Points, in no order, along strands that fork, close into loops and pass close to each other.
(in the rows, 128 means zero)
Two points are linked if the straight distance between their rows is under 140. Some points are linked to none.
z671: [103 125 112  96 144  80 108 125 197 117 123  98 129 161 132  97 122 158
 124 106 101 157 162 142 105  84  75 141  62  82 156 110 122 115 155 119
 159 125 179 137 150 142  91 110 129 135 119 141 206 110 127 151 136  62
 129 108 150 154 153  98 167 125 139  97 182 180 114 109 120 105 139 119
 166 156 153 120 119 146 121]
z421: [145 138 142 122 111 148 100 116 159  78 140 110 127  74 123 149  90  90
  95  85 147  95 129 140 112 109 119 140 158 108 100 130 114 130 159 120
  89 160 163 118 123  98 166 121 154  97 114 122 149 111 109 115 110 130
 106 132 166 125 142 167 128 138 151 189 115  83 149 142 137 117 111 131
 146 151 147 127 128  88 146]
z982: [147 159 154 117 124 106 196 148 106 182 109  93 153 166 111 119 128 118
 162 110 112 111 146 149 144 161 115 145  96  94 123 122 122 152  95 113
  88  76 147  99 112 133 109 111 128 119 116 107 128 107 151 123 129 116
  69 104 106 124 141 117 114  85 146 140 149 129  64 105 126 101 129 124
 114 123  96 117 144 133  51]
z82: [ 97 128 151  94 130  59 110 116 189 125 121 107 151 146 122  97 129 149
 117  83 107 149 159 151 112 119  64 140  68  90 156 116 115 142 131 127
 137 111 186 126 159 133  81 117 136 124 108 122 200 108 134 154 132  73
 100 101 147 146 155 101 135 108 144 131 188 166  94  96 124  95 127 105
 168 144 158 117 131 130 112]
z636: [129  95  87 113 158 146  65 113 149  74 139 155  93 115 163 107 115 118
 121 170 138 135 125 121 129  83 128 127 141 137 138 126 118 109 178 120
 146 147 141 137 136 144 122 123 122 120 144 162 154 157 103 134 130  99
 184 113 161 167 122 120 138 138 135 116 126 131 190 146 130 152 164 114
 130 112 159 137 124 129 173]
z371: [106  95  80 145 140 160 106 102  96  79 126 160  99 136 152 141 131 116
 114 177 148 118 109 111 172 119 149 106 159 161 140 133 137  98 145 124
 151 172 106 143 127 140 127 137 104 118 157 160 117 170 111 129 119 114
 190 130 146 139 123 133 133 146 123 119 122 143 184 143 141 142 156 149
 100 112 147 135 107 111 172]
z61: [124 100 102 115 143 127  81 114 137  97 125 142  95 115 155 107 122 115
 127 155 139 139 116 119 130 101 137 123 126 137 136 130 118 108 163 130
 147 141 147 136 139 155 119 121 130 120 136 142 154 144 108 137 122 103
 166 102 153 156 118 122 128 136 126 103 128 140 154 140 139 134 148 114
 132 115 149 130 123 114 163]
z298: [124 114 196 140  75 114 145 132 127 146 118 175 202 108 112 111 150 129
 132 106 135 157  92  91 108 146 102 128 116 118 128 154 157 131  83 185
 122 107  58 159 140  99 115 136 134 139 105 107  89 113 134 140 112 197
 111 161 114  85 102 108 112 128  90  81 132 112 100 106 122 151  63 120
 136 130 104 148 141 163 141]
z642: [ 86  93 171 133 148 151  60 122 140  44 178 179 122  95 115 107 132 158
 127 101  98 118 121 108 119  83 150 154 145 148 141 173 127 106 165 158
 145 126  86 150 161 136 103 173 172 147 111 139 114 126 118 130  93 141
 178 114 158 149 116  93 100 138  73 124 161 118 162 140 146 179 115  70
 136 137 200 173 126 126 226]
z499: [138 111  87 120 145 162  89 111 141  72 119 131  89  97 166 150  97 105
 106 166 146 107 151 131 128 100 136 116 160 135 121 119 110 117 176 100
 130 185 150 129 129 122 164 108 136  98 145 162 157 149  92 127 134 105
 157 118 162 135 138 155 149 146 148 161 108 102 180 152 110 137 163 153
 142 130 147 119 122 106 147]
z202: [108 115 157 149 108 116 104 118 123 101 126 151 129  83 131 127 142 114
 124 113 134 139  98 112 124 116 135 108 137 131 138 154 133 113 152 152
 133 122 119 136 135 119 119 137 143 131 118 114 118 123 119 124 109 140
 133 125 132 117 113 126 107 134 101 125 129 130 132 117 149 149  93 116
 135 119 148 148 124 107 176]
z862: [168 148 103  97 157 149 129 129 143 109 120  83 101 124 145 146  84 110
 119 134 146  88 140 150 108 120 118 131 141 109  96 105 104 155 166  93
 102 155 177  97 114 135 166 106 156 116 131 139 154 124 119 121 121 103
  97 105 159 121 132 174 162 125 169 189 107  93 116 148 120 105 161 154
 144 151 141 110 128  89  97]
z315: [126 135 174 115  73 117 177 116 107 195 117 149 199 126 112 135 168 144
 141 111 151 153  85  75 110 169 147 151 124 159 142 121 147 130  70 153
 122 113  32 172 139 105 152 149 108 166 105 121  67 163 136 138 137 215
 114 183 106  72 113 122 126 143 110  86 110  83 101 122  93  91  84 130
 133 155  98 153 149 161 100]
z530: [128 157 166 102 114  83 171 140 134 158 122 107 167 146 115 112 120 111
 146  83 111 119 166 157 139 161  92 156  91  84 137 133 109 171  92 116
  85  86 171 111 131 126  85 112 133 110 102 107 150  95 150 127 132  96
  61 104 123 133 139 110 104  80 147 139 183 143  75  93 123  93 126 115
 132 129 116 107 154 130  51]
z457: [141 156 164 120  79 143 180 142 110 189 124 128 184 114  96 129 148 142
 147 100 148 131  95  97 108 161 139 159 115 136 121 118 144 143  78 143
  96 115  55 157 124  83 156 132 100 157  92 118  84 134 132 136 125 209
  99 167 113  74 124 129 127 134 129 120 111  79 109 125  94 110  96 146
 128 164  88 146 140 162  87]
z865: [128 126 187 123  63 106 158 119 114 177 110 172 209 133 121 118 165 131
 133 111 144 165  87  80 106 163 125 139 114 137 143 136 148 125  71 178
 135 102  39 171 144 114 133 147 123 158 109 111  75 145 138 138 119 213
 121 172 110  73 105 108 121 139  96  62 121 101  90 113 102 115  69 118
 137 130 100 154 148 165 118]
z694: [153 156 174 112 114 134 197 159  95 200  96 112 167 138 103 110 136 119
 176  98 119 117 135 142 133 162 121 160  85  96 128 123 121 161  76 122
  69  84 123 118 109 118 121 107 111 127  97 105 105  96 154 131 122 155
  72 109 105 113 138 110 117  80 154 142 138 112  75 107 110 117 135 131
  99 140  82 133 149 166  44]
z720: [149 161 125 119 147 107 208 158 106 199 103  67 127 184 112 135 143 135
 158 143 104 124 141 154 146 169 129 128  98 107 111  95 129 144 110 111
 116  79 151  76 118 151 129 116 127 132 135 109 136 120 151 123 147 100
  80 107  96 128 140 133 135  94 145 130 129 154  47 116 129  97 140 127
 116 114  90 110 125 112  58]
z901: [117 157 144  91 139  73 171 141 147 148 124  87 148 170 126 121 123 131
 134  99 115 125 164 150 133 156  84 145  89  78 133 115 111 165 116 104
 113  99 175 112 136 141  93 111 140 109 119 119 180 105 147 142 136  68
  67 102 137 137 143 108 130  95 151 141 188 165  71  89 119  74 127 117
 158 129 134 104 148 111  57]
z350: [156 147 122 111 130 151 110 127 153  89 129  96 114  97 136 142  81  94
 110 105 151  90 139 150 107 112 117 139 149 106  95 114 108 146 165  96
  93 158 172 109 116 113 170 114 156 102 121 127 155 119 111 114 114 115
  97 117 170 120 138 171 144 131 165 189 115  82 133 146 123 104 140 142
 149 151 146 121 127  88 119]
z919: [128 127 137 187 111 151  99 101 118  76 135 123 109  81 134 184 112 123
  80 121 141  88 136 130 151 126 173 114 182 153 114 130 124 121 128 116
 109 189 124 135 117  97 170 139 136 100 134 134 115 134  92 105 117 165
 167 145 141 115 140 156 119 175 146 174  81 110 176 143 131 126 100 135
 127 122 132 146 127 102 147]
z762: [103 112 177 162 116 138  85 117 150  62 152 149 131  48 121 153 119 125
  88  96 116 117 114 119 126 102 141 127 164 131 122 149 129 112 160 149
 108 161 116 138 154  91 149 153 158 114 122 114 125 113 106 119 104 168
 144 143 151 128 144 137  98 148 103 165 114 106 179 122 140 150  74 113
 140 130 161 165 143  97 201]
z495: [147 126  88  98 161 107 102 133 175 126 126 108 105 136 163 109  98 130
 127 144 130 127 146 134  97  90 110 121 100 106 123 109 105 130 164 114
 141 143 191 131 137 154 138 100 154 117 143 140 195 116 114 128 131  77
 135  90 160 143 132 120 161 138 153 115 139 134 131 116 123 126 154 128
 154 133 140 100 124 130 121]
z115: [138 139  62 102 155 105 142 141 125 145 115  91  83 183 162 126 105 136
 133 179 114 149 145 128 126 128 129 126 105 125 121 118 120 127 146 115
 165 151 160 116 132 183 125 103 141 132 161 143 176 130 137 135 151  66
 132  93 125 149 132 135 154 132 132  84 140 175 112 129 129 102 169 141
 136 114 111  89 126 118 100]
z45: [108  93  69 129 163 157 104 116 118  79 154 174 102 187 145 116 150 130
 109 190 137 130 118 106 165 117 129  99 136 175 141 138 149  97 136 136
 189 128 111 140 114 169  89 154  90 131 159 155 122 180 117 136 126 105
 213 148 133 183 118 101 129 143 110  78 123 154 178 142 162 151 150 106
  81  97 147 148 121 133 191]
z96: [111 109 123 163 120 156  89 100 125  65 132 137 102  83 143 166 117 116
  92 143 140 104 130 120 154 114 161 110 174 148 123 128 126 111 152 122
 123 191 116 143 132 106 159 139 133  96 141 143 129 147  92 120 118 142
 181 128 147 123 145 147 123 162 136 159 102 119 190 141 137 143 115 132
 130 122 146 150 127  92 166]
z284: [112 122 169 162 102 124 110 119 128  91 133 150 142  65 122 142 135 117
 107 107 131 128 105 110 118 117 133 116 153 124 129 153 135 115 149 151
 111 138 114 140 132 101 137 137 145 126 117 113 118 118 117 120 109 151
 124 147 136 114 120 141 105 138 101 148 125 117 147 120 146 147  77 126
 138 131 138 153 128 103 173]
z199: [153 159 137 133 122 150 172 156  95 191 117  77 119 104  89 148 131 134
 145 112 133 116 108 147 123 148 158 136 140 126 107 111 135 154 112  99
  88 117 109 103 103  88 158 121 105 150 115 114  91 127 140 110 129 163
  86 153 108  94 148 169 125 120 154 178  87 100 125 138 110 121 141 155
 101 155  82 134 124 123  82]
z698: [149 160 153 133  94 145 168 149 107 198 137 108 158  99  92 144 145 155
 143 107 150 121 104 105 108 159 164 156 132 149 104 113 145 147  82 122
  97 140  65 145 123  75 169 132  92 158  98 115  86 130 129 123 132 208
 104 169 110  76 144 146 120 141 142 143  91  73 139 133  86 111 101 151
 117 168  80 139 138 150  81]
z135: [140  94  43 126 183 182 102 121 119  73 154 172  94 195 169 112 119 130
 113 201 147 133 134 128 157  89 118 100 152 156 134 118 136  99 159 121
 183 149 140 133 103 145 114 129  95 108 179 178 125 177 109 124 148  77
 206 147 140 191 123 119 156 133 150 111 118 137 201 148 124 152 180 146
  94 102 139 106 120 142 183]
z378: [ 98  98 148 157 128 133  87 120 115  88 150 163 121  97 128 120 157 141
 124 135 133 138  96 106 134 113 150 117 137 143 150 158 137 108 153 153
 150 123 101 147 149 135 104 157 132 146 120 119 106 140 122 136  99 139
 171 126 133 140 114 110  94 139  82 101 145 144 158 128 158 169 105 101
 120 110 163 171 126 124 192]
z963: [131 133  74  98 158  98 107 136 187 131 132  89 112 167 153 102 106 149
 131 142 105 146 163 138 100  74  98 128  82  92 137 102 114 122 164 108
 160 138 184 132 139 149 121 101 137 125 139 138 206 118 123 136 137  60
 138  98 152 152 150 110 169 137 145  90 162 174 133 105 115 116 156 130
 156 143 134 102 127 146 112]
z380: [ 89  97 165 146 144 146  78 126 118  70 171 177 120 105 119 116 155 158
 130 116 108 122 114 100 125  96 154 139 134 149 146 170 135 110 151 164
 163 109  88 143 159 148  86 177 153 160 112 121 105 137 121 135  93 147
 179 121 140 145 116  85  85 131  65 103 160 136 160 134 160 184 106  76
 119 119 182 173 129 132 217]
z57: [124 131  86 134 145 131 181 122  75 226 106  95  88 185 115 158 175 151
 152 190 117 157 130 145 148 174 167 106 129 168 138 110 133 103  99 102
 175 100 104 108 128 155 153 115 110 171 165 121  89 138 162 139 159 120
 115 118  58 109 117 138 138 129 118  97  95 165  74 148 125 117 173 145
  98  86  96 100  97 126  87]
z122: [158 159 136 129 122 143 172 152  95 161 114  90 124 125 107 143 112 110
 155 104 129 101 112 150 129 148 137 142 132 105 106 116 117 156 127 104
  76 105 135  98 101 111 142 110 120 136 115 113 109 114 146 106 120 143
  76 128 123 114 134 158 134 102 155 188 111 104  93 138 126 115 140 152
 110 148 105 129 128 115  82]
z36: [124 139 116 148 113 124 166 126  83 174 103 116 122 136 120 150 145 122
 145 144 138 129 120 131 129 150 163 101 150 149 130 131 135 122 120 117
 138 101 106 113 109 121 143 119 126 150 125 119  90 135 145 118 139 148
 104 130  96  91 109 148 135 134 132 140  98 128 100 137 126 128 132 152
 120 110 116 121 116 129 109]
z584: [118 122 208 141  86 114 119 141 147 131 123 175 198  78 102 103 135 123
 140  78 121 143 106 106 109 145  85 133 118 106 134 158 148 141  87 181
  90 113  96 148 137  96 103 132 134 116 102  97 104  87 133 137 106 186
 100 148 112 104 113 103 101 117  90 123 149 107 107 100 135 173  66 115
 138 144 121 144 137 153 151]
z851: [132 129 105 122 143 139 191 125  78 252 102 101 107 180 109 153 185 156
 153 177 117 166 125 154 136 171 175  97 126 166 144 104 146 111  84 105
 164  85  94 108 136 145 162 125 106 173 164 110  71 147 173 142 166 136
 105 144  46  99 120 131 144 131 118  95  87 156  83 143 113 115 158 144
 100  86  83 100 110 137  75]
z416: [109 105  60 115 163 147  98 124 148  75 164 166  93 189 138 101 145 138
 116 186 118 141 146 115 145 105 121 115 124 167 138 138 141  99 138 143
 204 114 123 136 119 185  78 162 105 123 150 144 147 173 118 137 151  93
 214 155 133 198 120  98 135 130 106  56 135 162 178 147 161 143 143  83
  91  96 141 142 133 147 180]
z311: [144 142 116 166 135 149 137 121 101 147 119  83  90 107 109 195 116 141
 106 118 140  93 141 150 140 142 175 121 182 161 102 117 129 144 108  85
 117 159 117 111 101  99 172 136 115 143 125 133  91 135 117  99 137 164
 129 159 108  97 143 173 124 155 166 195  65 101 151 154 116 119 136 149
 108 137 102 123 116 102 112]
z871: [141 116 122 100 152 109  82 120 182 106 126 122 121 110 151 109 100 120
 118 107 140 118 140 137  94  92  90 125 107  95 122 115 107 133 163 123
 118 134 190 127 136 132 142 107 158 111 125 137 183 115 103 131 119  98
 125  87 166 139 125 128 152 130 153 149 137 113 123 118 132 127 139 115
 162 147 161 116 118 115 142]
z364: [106  97 107 151 130 162  94 103 112  68 130 156  94 104 148 152 124 114
  99 160 143 111 120 116 159 111 151 113 164 156 137 129 131 105 155 124
 135 183 110 148 133 120 141 140 116 105 149 155 122 161 103 127 120 126
 187 122 151 132 140 140 121 155 128 140 121 131 193 143 137 142 139 138
 120 118 148 150 113  99 173]
z983: [102 128 186  99 111  62 113 119 178 128 131 129 162 122 112  90 125 125
 123  62 112 139 157 149 127 141  67 145  94  95 148 134 120 160 106 141
 110  99 185 119 147 127  79 134 137 104 101 106 173  98 143 142 130  90
  83 108 135 142 142 105 103 105 138 145 189 151  90  94 136 107 115  94
 154 139 145 113 139 132 109]
z810: [153 161 139 140 117 153 160 157  98 199 132  79 126  99  87 159 131 149
 140 111 142 118 108 137 116 151 168 147 142 139  99 114 136 158  90  99
  87 140  89 117 114  69 169 127  95 157 113 115  85 128 137 110 133 178
 101 166 105  86 151 171 119 136 153 174  72  86 144 139  94 123 126 154
 111 163  78 130 128 136  78]
z309: [131 137 159 128 102  90 142 130 123 140 113 139 152 127 122 108 131 102
 142  87 126 126 130 131 131 145 107 125 113 104 132 138 127 132 112 145
 110  84 162 119 123 129 103 119 136 110 116 104 142 105 131 121 121 112
  93 106 121 118 126 120 112 118 131 130 151 123  82 100 149 123 105 112
 144 120 120 111 133 128 116]
z734: [107 114 219 132  98  90 100 145 151 119 124 177 188  84  90  87 134 135
 137  64  96 156 121 120 112 129  93 131 106 122 136 157 152 141  90 189
 109 113 106 130 139 109  84 155 141 116 101  95 112  81 139 138 109 167
 103 129 108 117 122  84  84 111  81 118 170 116 101  99 136 191  70  94
 137 136 142 144 137 162 173]
z874: [110 106  56 108 175 145  83 127 178  67 169 157  84 186 143  94 139 144
 119 178 109 138 164 132 129  80 104 132 121 157 136 139 136  98 158 136
 206  99 134 135 121 174  81 158 116 122 150 148 154 166 117 137 158  82
 204 159 140 197 128  95 142 126 105  49 140 171 182 154 144 133 147  87
 112  95 144 137 134 159 168]
z757: [102 102  75 140 147 156 114 109  88  92 147 162 108 168 149 128 149 125
 119 183 152 129 104 102 171 128 143  98 144 170 141 137 145  95 129 132
 177 151 110 138 117 157 108 145  96 133 157 152 114 170 120 135 119 112
 200 131 131 159 111 113 126 142 114  92 127 158 175 145 159 145 158 129
  83  98 140 139 108 119 175]
z587: [135 154 190 123  68 141 168 138 122 164 117 145 199 102  95 119 136 127
 148  91 142 128 102 105 111 164 114 163 103 111 121 129 141 141  76 155
  76 116  65 159 126  89 136 122  99 141  81 117  91 106 131 141 109 214
  91 154 119  87 122 121 120 121 121 125 132  81 102 123  99 116  88 138
 135 165  85 151 146 161  94]
z626: [108 112 197 109 106  66  95 125 176 124 129 149 159 106 105  89 128 130
 124  58 100 145 145 147 126 133  75 143  92 107 144 134 127 147 112 158
 109 102 172 118 150 127  74 147 138 110 101 108 158  99 135 133 127 105
  92 107 131 141 141 103 100 100 121 148 175 133  96  98 147 136 101  88
 149 139 152 125 130 138 146]
z809: [138 150  80 108 155 100 169 145 112 167 108  76  93 181 146 143 115 137
 137 169 114 134 142 139 137 154 136 125 109 121 113 107 122 126 133 113
 150 128 156  98 129 183 131 107 144 137 155 128 160 120 145 129 147  76
 115  89 107 136 132 139 150 127 131 104 130 168  73 131 130 100 154 139
 136 115 104  92 122 103  88]
z19: [140 149 193 124  78 135 160 137 125 155 108 154 194  97 101 111 127 105
 158  82 131 124 126 123 122 161  99 157 100  97 126 147 133 148  75 159
  61 104  98 154 116  97 117 111 109 121  79 110 101  85 140 142 104 190
  83 134 113 105 116 117 110 107 128 136 146  97  89 110 121 133 101 128
 133 153  97 141 142 166  90]
z667: [164 144  94 101 170 133 148 134 129 129 113  82 103 139 153 144  92 115
 131 149 135  97 126 152 118 135 133 125 125 110 103 107 110 153 155  97
 111 136 170  90 116 153 157 108 156 125 141 136 148 127 135 125 131 106
  99 101 141 127 124 162 166 117 162 173 110 110  93 149 131 102 163 149
 138 139 129 108 123  90  94]
z618: [137 128 118 117 134 140 188 124  78 241 102 116 134 165 114 148 177 163
 157 164 138 161 108 131 123 166 185  97 139 173 151 105 151 123  78 109
 155  95  68 130 136 128 166 137  96 171 156 113  54 162 169 138 170 161
 104 178  64  76 111 127 142 136 126 105  83 123 109 137  96 117 140 153
 104 116  98 109 123 147  77]
z444: [133 142 120 171 107 139 130 119 107 114 119 107 104  94 118 184 119 121
 103 114 138  96 136 139 138 136 173 118 183 150 108 132 130 128 122 106
 120 162 118 125 105  96 164 134 132 122 117 132 102 131 117 105 133 161
 133 147 130  97 135 168 124 159 145 178  82 103 149 149 127 116 118 151
 123 134 113 134 126 109 127]
z319: [139 105  42 119 178 158 117 130  99 113 123 134  78 178 177 137 110 120
 123 193 137 133 136 124 164 118 134 110 141 151 125 124 117 103 144 108
 166 172 149 124 118 169 134 111 120 125 179 171 139 155 130 130 148  81
 169 118 124 159 109 134 155 128 143 109 110 151 162 152 121 124 198 168
 114 101 130  91 114 130 131]
z129: [144 118  53 111 165 133 119 131 121 122 115 117  81 158 179 135 103 115
 129 182 131 130 138 129 132 118 137 113 129 141 124 124 111 119 151 109
 155 161 163 120 128 172 134 106 141 125 166 160 157 139 125 131 148  80
 152 103 133 151 117 137 153 132 142 108 119 147 143 144 125 121 184 152
 130 112 126  89 124 127 119]
z483: [125 119  86 121 140 119 117 115 109 111 110 123  93 130 159 131 117 109
 127 158 144 124 119 118 137 126 144 111 138 140 131 131 117 118 146 121
 147 150 150 126 128 152 133 111 140 126 140 143 146 138 125 129 130 106
 141  99 136 132 110 138 142 142 130 120 113 137 129 142 141 120 154 140
 132 107 141 116 122 111 138]
z233: [135 133  51 111 163 116  94 136 195 114 143  98  92 171 157  94 110 147
 131 165 108 152 162 146 103  55 108 138  97 105 143 110 116 120 169 109
 175 135 179 133 126 145 116 119 126 127 136 142 196 134 123 126 149  56
 167 114 146 181 136 111 156 132 134  66 149 182 168 133 116 127 172 136
 137 118 135 102 124 154 127]
z710: [136 158  96 114 142  98 202 147 103 197 105  63 101 194 118 142 148 143
 145 169 100 142 144 142 143 171 135 118 109 128 114 100 131 131 121 112
 145  99 139  84 125 165 125 113 130 143 154 121 144 125 153 127 153  88
  99  96  89 128 140 139 141 113 124  99 127 176  48 134 131  94 148 133
 121 106  96 100 118 106  74]
z471: [ 90  97 171 150 139 150  68 119 152  47 161 162 125  66 112 129 121 144
 106 106 105 126 120 114 120  83 148 143 153 140 134 157 121 105 177 148
 123 157  97 145 167 113 130 164 166 135 121 137 120 125 113 125 101 154
 165 122 157 139 136 114 100 139  91 155 146 111 182 133 135 165  95  88
 140 137 193 177 136 101 224]
z422: [125 138 121 148 114 135 172 119  85 200 109 121 129 136 110 161 159 153
 145 145 144 137 125 126 124 152 172 100 157 168 142 118 146 130  95 108
 149 113  70 135 118 110 166 136 103 162 132 121  61 158 149 126 160 170
 114 167  88  69 112 146 136 140 128 126  85 113 124 142  99 122 124 158
 110 129 108 127 121 141  96]
z437: [145 100  37 124 192 182 116 132 102  96 138 142  78 196 180 131 107 132
 120 201 140 134 143 127 165 106 120 108 152 147 125 118 121  98 157 104
 177 176 157 127 107 154 136 114 110 118 190 185 127 166 120 122 154  75
 182 138 127 174 119 132 162 133 152 118 109 144 184 154 115 140 200 179
 104 100 127  84 115 136 145]
z857: [128 136 202 138  79 131 132 138 146 121 128 164 199  71  99 108 116 101
 139  69 124 125 116 122 112 151  90 148 119 101 123 151 133 147  88 166
  59 121 113 146 126  90 116 121 119 112  88 106 107  82 130 136 102 186
  82 149 119 111 113 122 104 113 104 150 149  98 111 111 131 156  80 126
 139 160 114 139 138 150 128]
z83: [162 157 122 109 149 110 154 143 125 144 117  89 121 155 139 130 102 115
 134 116 128 106 134 148 130 149 120 135 114  94 107 109 108 157 134 105
 103 109 179 100 117 154 134 111 152 114 134 118 152 110 136 122 127 101
  87  96 143 129 127 136 146 107 163 163 136 128  73 116 136 102 145 131
 140 136 131 105 131 102  80]
z794: [135 135 176 135  96 142 102 123 160  78 151 134 155  62 109 137  96  94
  97  59 132 104 121 134 118 114 107 149 147 100 103 139 117 129 145 134
  71 147 153 127 127  89 151 124 141 105 104 109 142  89 116 113 102 148
  95 147 160 134 136 154 108 128 132 192 122  90 146 122 141 126  90 127
 146 161 149 132 125 100 151]
z817: [132 120  54 115 167 131  78 126 183  93 157 134  86 172 158  86 123 142
 130 171 109 151 155 140 113  66 114 139 109 127 140 122 121 111 161 123
 189 120 156 133 126 154 103 133 122 125 139 150 175 148 120 132 150  68
 188 133 148 195 131 110 145 127 123  62 141 173 179 142 131 125 165 110
 126 105 135 118 128 156 145]
z7: [157 161 152 132 101 138 166 143 108 146 119 114 148 111 108 132 114 104
 153  84 130 103 118 137 127 145 124 151 128  97 109 132 119 152 121 117
  67  99 139 118  98 107 133 108 123 126 103 109 113  98 138 111 112 142
  77 124 132 115 129 145 130 102 145 176 129 102  91 120 132 120 125 143
 121 153 107 127 136 130  93]
z460: [137  94  68 123 173 170  74 118 146  65 152 166  95 157 165 105 118 124
 114 191 137 131 137 130 136  78 120 116 148 147 138 121 124 110 175 116
 167 142 141 136 116 143 113 131 107 116 159 178 140 166 102 125 142  85
 206 139 154 190 119 115 145 131 139 111 128 141 202 149 128 159 175 123
 115 103 153 131 128 146 181]
z477: [110 112 217 124 106  78  87 136 164 117 132 174 171  89  95  85 132 131
 131  56  89 152 136 136 121 126  90 137 100 121 141 149 137 141 106 178
 108 107 137 119 144 118  82 158 140 119 101  96 133  86 140 134 115 139
 102 115 115 132 133  87  92 111 101 140 173 124  99 101 145 174  84  83
 146 141 160 137 130 146 171]
z283: [133 162 123  95 148  85 175 149 137 158 121  77 128 180 135 132 117 135
 136 120 117 123 160 144 134 157 100 137  95  86 118 109 117 154 127 108
 119 105 175 102 128 159 111 106 139 108 135 124 177 110 139 134 134  74
  80  94 132 140 143 120 143 107 153 133 165 158  68 102 130  79 136 119
 153 133 125 102 138 106  64]
z196: [130 135 194 142  82 137 118 132 152 101 144 151 177  60 101 114 101  95
 118  53 124 116 118 134 118 136  93 149 138  96 118 146 125 140 119 152
  56 129 138 140 127  87 126 125 129 103  96 106 123  77 128 118 102 163
  81 149 143 132 129 140 106 110 114 179 144  95 123 116 138 144  86 129
 145 164 134 133 132 126 139]
z758: [114 119 163 234  99 143 105 102 111  95 164 161 140  77 116 174 159 145
  87 129 145 112 114 108 132 130 160 112 176 159 131 135 137 132 113 150
 121 170  87 158 139  94 159 158 140 118 148 132  81 145 100 101 138 207
 177 162 131 100 139 148 103 165 100 119  93 119 185 119 118 143  66 135
 135 125 119 168 132 146 165]
z223: [119 136  97 145 120 123 164 120  76 185 104 115 109 154 125 149 149 129
 146 166 130 140 127 132 143 160 171 101 141 154 133 127 130 110 112 117
 165 111 105 109 116 147 142 116 124 158 142 126  94 135 153 126 143 130
 119 111  85 101 106 139 136 137 120 112  98 151  91 139 132 118 155 148
 110  95 114 112 108 131 108]
z597: [107 112 151 175  91 130 121 111  87 140 133 165 149 118 134 123 182 138
 133 141 151 154  94  98 120 130 153  96 138 144 157 157 152 113 118 163
 172 112  72 155 145 124 112 154 125 145 125 113  81 142 140 138 112 161
 149 142 109  97 110 109 100 138  80  67 130 152 132 116 139 156  91 127
 114  91 125 164 124 152 150]

How many points has the smallest loop of links through each point below? Write - if it is on no loop.
z315 | 8
z422 | 6
z202 | 7

Name the points in between on the shortest way along the links from the first point to the second, in order.
z421, z734 | z794, z196, z857, z584
z283, z720 | z901, z530, z982
z794, z901 | z421, z350, z862, z667, z83, z283
z865, z122 | z315, z457, z698, z810, z199
z857, z874 | z584, z734, z477, z626, z983, z82, z671, z963, z233, z817
